Points on a hilly landscape, in no order, each with its height.
From any point a climber takes the steepest step (rise divided by distance) to one of its 2 nearest points. It stops when none of these is higher. Distance is the straight distance between rows; heights are no part of it.
Busiz: [-46  33   0  30  36 -17  17  -1 -23 -21   7  27 -13  52 -17  15 -30   5
   9  38   1]  (h 5.43)
Gepum: [ 48 -29 -14 -18 -20  23  21   0   7   8 -18  23  12  13   4 -25  23 -16
 -18  -3   8]  (h 5.75)
Midep: [  9  -5  37   5  25  13 -30 -31  26  30  15  34 -20 -25  -7  19 -43 -22
 -12  10   9]  (h 7.70)
Rido: [-18   5 -22  -6  24   0  29  14  -8  10  17   3 -32 -14  50  12  20 -23
  35  18 -23]  (h 7.60)
bedug: [ 47 -35 -24 -55 -15  24  18   6  19  22 -34   5  -9  -5  16   2  14 -12
   6  -6  10]  (h 5.23)
lobip: [-43  24  -7  12   5 -28   0   6 -17  -8   3 -55  11  27   9 -16   8 -27
  -7  -1  37]  (h 3.35)
Vegar: [ 23   4 -20   6  10   1 -22  -3 -29  19 -31 -12  29  10  26 -21  26 -23
   5 -22  31]  (h 4.78)
rekag: [ -9   5   5  29  18   9 -21  11 -36   8 -41  -5   4  25   6 -23  16 -23
   5   8  24]  (h 5.52)
balir: [-12   9 -33  10  22  -6  30  -1  -5  27  26 -17 -10  31  17  -4 -23 -29
 -25   3  27]  (h 4.54)
Bozu: [-36  12  -6   2  -1  -7  26 -37  19  -1 -19  11 -22  58 -26 -11 -10 -20
  13  49  10]  (h 5.65)
zegaz: [  9  -9   0 -16  -4  24   9  41 -41 -37 -51  -6  23   9   8 -12  25  19
 -13 -19 -18]  (h 2.33)
gat: [ 19 -23  20   3 -45   4  41  -3   9   0  40  24  -2  22 -37 -23  -2 -21
  11  12 -13]  (h 3.97)
pomo: [ 27  -9  -6 -28  -1 -11   0  -8  25  -2   8   3   1 -26   3  39 -14  24
  -4 -19 -12]  (h 1.83)
robuk: [ 13 -16 -17 -47 -13  21  31  23  13 -11  10  25 -33 -11  26  14  17  16
   0  -2 -55]  (h 4.18)
pazi: [ 15 -20  15 -41 -33 -14 -12 -26  50   8  -6 -17   3  -5 -41  -6  -9 -22
   9  12  15]  (h 6.17)
bepok: [ 38  32  -3 -13 -21  19 -23   8   0 -33   0 -45  21 -20  13  -3 -37  33
 -48 -31 -13]  (h 2.97)
Batul: [-11  -2 -28  26  38 -38 -14  29 -52  -3  19  -7   3  -3  41   1  23  -4
  21 -27 -28]  (h 4.28)
mev: [-30   0  25 -17 -25 -10   5 -10  34 -31 -39 -11   2  33 -43  -9   6 -19
  25  64  42]  (h 6.82)
bul: [-24  23 -21  42  50   3  -8 -11 -26   8 -41  43 -23  44   5   6  11  15
  35  46  -3]  (h 7.18)
Vadem: [-21 -28   7 -30 -41  -3  19  10  18 -61  15 -16   5 -11 -32   5   9  29
  -6 -11  15]  (h 3.30)
paru: [ 13  57  -1  67  -2  28  26 -31  13  -4   6  23  13  33  -6 -30  13  15
   2  51 -30]  (h 3.40)
kiso: [ 23  19   2   3 -23  27  48 -34  47   5  22 -10  26  17 -32 -25 -29 -24
  -4  33  14]  (h 4.58)
kabis: [-28 -11  23  -1  13 -23  -8 -12   9  27  -1  48 -39 -10 -13  13  10 -15
  48  47 -35]  (h 6.91)
tosi: [-46  13   1 -19  -9 -38  -7 -43  27 -12 -40   5 -10  33 -30  11   0 -10
  39  58   8]  (h 6.22)
vek: [-22 -15  -5   8  10  -1   6   1  -3  27  53  31 -45 -30  29  16  -8   4
 -19 -24 -27]  (h 5.70)
Tuf: [-30 -48  -4 -11 -15   4  39  45 -18 -27  -5  -3  15  24 -31  -2  -2 -15
   7   2  45]  (h 5.76)
suror: [  7  10 -39  -6  25  -4 -12   5 -19  27  22  -2 -18 -30  80  13  26  16
 -17 -41  -9]  (h 5.96)
sof: [-17  45  -9  53  53  17  17   6 -40  -5  -7  15 -22  43  12   7  -3   5
  19  32  -3]  (h 6.23)
ril: [ 23  -2   1 -18  17   3 -41 -23   9  50  -8   4 -21 -46  33  18   4   0
 -26 -34  12]  (h 7.61)
pebiz: [ 18   2 -22 -27  22 -23 -33 -10   1  39 -13 -17  -3 -29  53  -2  25  26
 -23 -30   1]  (h 6.80)
luvig: [ 50   7 -13 -11 -22  19 -22 -36  41  42   9   0   4 -30  10 -11  17 -17
   0  -1   6]  (h 7.03)
Sasef: [-17  -9 -16 -11  20  -2 -30  26 -18 -11  -5 -20   8 -10  -6  49 -51  28
 -34 -37  13]  (h 0.96)
gopez: [ 37  16  -9 -15  -9  11 -22  -3  10 -10 -36 -48  25 -20  12  14 -16  32
 -24 -33  10]  (h 2.78)
Bigo: [-16  20 -15 -20  25  11   1 -15  15  24 -12  15 -47 -13  30  21  -5 -29
  27  41  -8]  (h 8.73)
rozis: [ 23  12  -5 -22  13 -14   4  -4  35   0  38 -18 -16 -41  -7  57 -65  32
 -15 -24  -4]  (h 1.52)
nuse: [-43  -6  21  10  28 -49 -45 -15 -24  14 -30   6  -1   3 -12 -11   7 -25
   6  12  15]  (h 4.90)
Fefi: [-32 -21  21 -18 -13  -4  27  18  10 -24 -28 -10   8  21 -45   7   5 -24
  13  29  54]  (h 6.35)
gotop: [ 27   0  21  26 -17  14 -12   7 -13 -36  15  23   9 -13  -7 -16 -20  25
 -15 -28 -19]  (h 2.56)
ramud: [-29  18   6   6  26  -9 -27 -22  13  25 -22  47 -56  -2  19   3   7   1
  25  57 -15]  (h 7.74)
pek: [ 12 -50 -32 -65 -14  34  23  31  15  12 -24  32 -30   0  23   9  16 -12
   7   4 -20]  (h 4.72)
ket: [ 29   3  15  59  -9  46   6  27 -28 -19  22  35  29 -13 -25 -14 -17  14
 -18 -28 -15]  (h 2.20)
Befaz: [ 22  -7   3   0  37  35 -31 -28  29  47 -17  35 -27 -49  29  16 -28  -9
  -9  -2  15]  (h 8.54)
vovi: [  0  15   4 -24  -6 -13 -23   1  -1 -11 -32 -67  27 -11   9  32  13  34
  18 -28  32]  (h 3.21)
Bafos: [ 39  10 -11 -24 -16   4  25  34  13 -31  29 -10 -20 -18  28  17 -12  32
 -20 -10 -58]  (h 3.71)
popu: [-51  -9  43  29  14 -21 -37   2 -34   3 -42  37  -7  22 -29 -18  12 -21
  20  27  21]  (h 5.57)
Mub: [  2  22 -13  42  15  16  12  11 -41  -8  19 -17  11  -6  13  -9  32   4
  37   8 -27]  (h 5.51)
bigol: [ 32  14 -42 -10 -16 -10 -18  -4 -21  20 -14 -43  22   7  49 -29  23 -11
 -21 -33  33]  (h 4.12)
koru: [  8 -24  15 -17 -57   2  38   3  31 -37  25  -4  20   6 -45 -20  18   3
   7   7 -11]  (h 3.61)
badep: [  7  12 -12  25 -11  23   2  27 -13 -26  -8 -10  26  -7 -11  -3  20  16
  27 -10   6]  (h 4.74)
Lelil: [ -6 -19 -17  12  -8   2  42  19 -13  -5  15  -6  11  42 -15  -7 -10 -25
  -3   7  32]  (h 5.16)
Nesu: [-42 -10  -7  -1  13 -39 -11  -2  -5  48  53  14 -54   8  21 -12   6 -33
 -16  11  -7]  (h 7.20)
Larop: [ -5   3  38  19 -18  18 -14  -9  41 -11 -44  -7  37 -32 -43  -4  26   4
  35  37  18]  (h 7.89)
Fusip: [-22  13   0  25  27 -11 -20  -7 -26   0 -49  41  -8  47  -8 -22  12 -19
   8  47  11]  (h 6.30)
Tula: [  4  -4  40  -7   6 -16  -2 -15  27  12  21  42 -27 -41 -21  32   7  -3
  48  40 -46]  (h 6.47)
vafi: [ 13  20 -22 -16  11 -10  10 -21  20  31   9 -48   9  10  10  10 -30 -10
  -4 -10  30]  (h 5.15)
lib: [ 32  -5   0 -21  19  37  21  53 -38 -34 -63 -10  29  -2  13  22   0  35
   9 -11 -28]  (h 1.91)
Guli: [ 33  38   3  60  10  42  18   2  27   6 -20  15  25  14  -5   7  -6   6
   6  59 -12]  (h 3.81)
Misa: [ 21  -4  -3   2 -25  -9 -32   7 -10 -33  26  13  -1 -12   9 -32   6  21
 -40 -46 -24]  (h 2.88)
Sep: [ 15   4  -4 -16 -36 -35  -8 -21  22  -8  12 -23  20 -31   3   3   8  20
  13  -5  -9]  (h 2.18)
gapo: [  0  -6  -7  12  -1  28  17  29  -4 -15 -42 -28  45   8 -15  11  21  -1
  27  15  30]  (h 4.20)
Gopa: [ 61  -6 -17  11 -21  28   9 -13   7  15  22  14  -3  -4  20 -25  10 -12
 -24  -8  10]  (h 6.31)
nineg: [-10   1  -8 -11  -3  14  16  57 -40 -53   8 -29  19   1   5  13 -21  25
 -23 -29 -15]  (h 0.04)
bav: [-23  -6   6 -23 -28  -8  27   3  33  21   9  25 -39  52 -38 -22  13 -39
  35  45 -21]  (h 4.79)
podu: [-49 -20  -4 -18  10 -13  -7  43 -38 -31 -30 -31  23   8  -4  22  -7  13
 -11 -32  48]  (h 0.39)
lizib: [ -9   2  37  29  31  51 -22  20 -40 -43  -8   8  33 -11 -12  22 -12  28
 -11 -52  -2]  (h 0.68)
gezu: [ -7  18 -18 -30  13 -16  -4   2   1 -18  25 -34   6 -34 -20  39 -51  44
 -44 -28  -8]  (h 1.26)
Pigas: [-32   3  18  22  19  27   1  48 -45 -38  22 -14  27  16  -9  22 -13  22
 -19 -63  -3]  (h 0.37)
Vup: [-40   6   0 -23   1 -15  -1 -28  37  24  10  32 -47  61 -18 -23  16 -34
   6  37   3]  (h 5.20)
divur: [ 27  34 -33  -3 -13   5  -7   6 -17   3   9 -35   8   8  30 -18  11  22
 -39 -56  11]  (h 3.57)
Bedif: [ 14  27  21  16 -15   7 -14 -26  35  -5 -30 -34  19 -36 -20   7  -9  10
  44  25   1]  (h 8.60)
nim: [ 31  16 -22 -27 -14   3   5  33 -11 -21  30 -20  -2  -6  11  -5 -24  32
 -67 -26 -29]  (h 3.31)
zado: [-31 -24   1 -32  15  -7 -33  35 -24 -21 -49 -38  20  -9   2  39 -29  31
 -36 -43  32]  (h 0.67)
buni: [  5  22 -18   2 -27 -34  -9 -32   9  -6  27 -46  19 -19   9 -23  43   2
  16 -14  -1]  (h 2.52)
gobo: [-27  18   0  19 -25 -35   4 -10  -3 -24  28 -51  24  11   9 -31  49 -13
  -3 -15  14]  (h 2.89)
gakik: [-31 -25 -11  17   3 -39 -15  25 -70 -17   4  -3  12   1  10 -12  31   4
   8 -30 -11]  (h 3.45)
dol: [-22  -6  21  22  -1 -20  12 -13  -9  31  52  42 -40   0  -3  -3  -7  -8
   1   3 -16]  (h 6.38)
mip: [-34  -6   2  27   1 -31 -11   4 -11  -6  12 -21   5   2 -14 -14 -10  -7
  -9 -23  30]  (h 3.83)
zumis: [ 23 -39  26 -33 -32  -9   5 -16  47  10 -25  22  13 -10 -32  -7  31 -14
  30   7 -14]  (h 6.73)
tosu: [  6   7  40  15  15   6 -14 -38  35  10  15  34 -16 -44 -27  20 -24  -4
  21  25 -24]  (h 7.05)
gaba: [ -8 -27   5 -33 -29 -18  -2   9   4 -39 -12  -6  16   2 -28   7 -21  26
 -36 -17  11]  (h 3.03)
kabi: [  6 -14  10  25  -8  24  26   3   1  13  31  43 -26 -25  19  -1  27  -4
  19  24 -49]  (h 5.12)
maset: [-61 -17  15  12   3 -43   7   0  -6 -10  17  -6  -3  23 -35   2 -42 -27
  -8   9  14]  (h 4.36)
Lizez: [ 37  10 -20  12 -16  -7 -36 -10 -23  -1  16  -2   6 -13  37 -33  35  19
 -49 -44 -19]  (h 3.10)
bovoz: [ 12   0 -10 -28 -15 -22   0 -34  44  33  12 -41   2  17 -21   4 -23 -27
 -23   7  38]  (h 5.64)
tati: [ 46  10   0  30 -24  44  29 -11  38   1 -17  -4  32   1 -28  -2 -12  -8
  -5  39  14]  (h 4.22)
tuno: [ 21  -5   6   9  24  47 -30  16 -31  -4 -29   1  33 -17  16  20  -4  21
   8 -32  -8]  (h 1.05)
giva: [ -7  -3  -2 -18  -2  17  -3   5  -4  -3 -67 -46  36  -5   2  20  19   8
  33 -12  41]  (h 3.70)
kom: [-27  -1   0 -12 -21 -42 -25 -22   7  42  40  -6 -39  25   7 -30  25 -36
 -15   8 -13]  (h 6.49)
nuzet: [  9 -25   3  -2   9 -12  -2  37 -58 -34  -8  22   4  12  14 -16  17  23
  -4 -20 -20]  (h 2.81)
buvez: [ -7  -4 -26  35  20   3  28  26 -42  13   8  10 -17   3  32  -4  57 -21
  38  15 -26]  (h 6.48)
tazu: [-22 -29  28   8  14 -21 -43 -13 -20   2 -36  18  26  -7 -10 -19   4 -16
 -13 -36  35]  (h 4.21)
mupi: [ -4 -34   3 -30 -37   1  31   9  35  31  39  29 -28  34 -39 -27   6 -29
   1   8 -19]  (h 4.37)
Nav: [ 12  -7  14 -16 -18  15  38 -23  44  25  54 -16   1  36 -22 -19 -41 -18
 -21  18  -1]  (h 4.91)
gov: [ -4  23 -45   3  28 -20   5  15 -22  11  30 -30  -4  -2  59   6  25  -4
  -9 -21  -3]  (h 5.22)
Lave: [ 40   1 -18 -18  35  42 -11  34 -35 -11 -43  -6  18 -13  34  39 -20  32
 -14 -33 -10]  (h 1.44)
rige: [  1 -19   7   0  -3  12 -12 -27  27  11  45  47 -24 -51  32   9  -4  18
   3 -17 -37]  (h 5.13)
ger: [ 47  23   1   9   0  24 -10 -31  29  24 -20 -18   6 -31   7   2  -4 -11
  18  11  20]  (h 7.73)
Zogo: [ 17 -27  38  -8 -14   4 -12 -37  35  -6 -59  13  32 -29 -39 -13  18  -5
  27  12  10]  (h 7.33)
Tuz: [-44  -2  17  22  25 -18  30  -1  -7   2  19  22 -22  44 -36   7 -66  -8
 -10  28  16]  (h 4.87)
zudel: [ 10 -11  31  13  -1   0  -4  -4 -11   8  19  61 -27 -54  23   3  19  21
  19  11 -60]  (h 5.69)
zikim: [-13  16  29  29  14 -17   5 -23   1  17  60   8  -6  -6 -16  -9 -41   1
  -4  -4  -6]  (h 5.74)
kedu: [  2  20  15   6   0 -24   9 -35  31  15  56  -1 -14  27 -12 -27 -31  -4
 -11  14   4]  (h 5.29)

Where does a climber stop that starts at each point below?
zado: bul
tuno: Befaz
Misa: bul
gopez: Bigo
podu: bul
Bafos: Bedif
vafi: Bedif
gat: mev

Call two points neighbours if one is among the 2 nearest of the other. Go from one point of each pair to the other, from neighbour to neighbour, staying as high as possible. Name the lowest point that can't be avoided.
Nesu / zudel: rige
Befaz / Nesu: gopez
Nesu / mev: Vup
Bigo / Befaz: Tula
dol / Bedif: balir
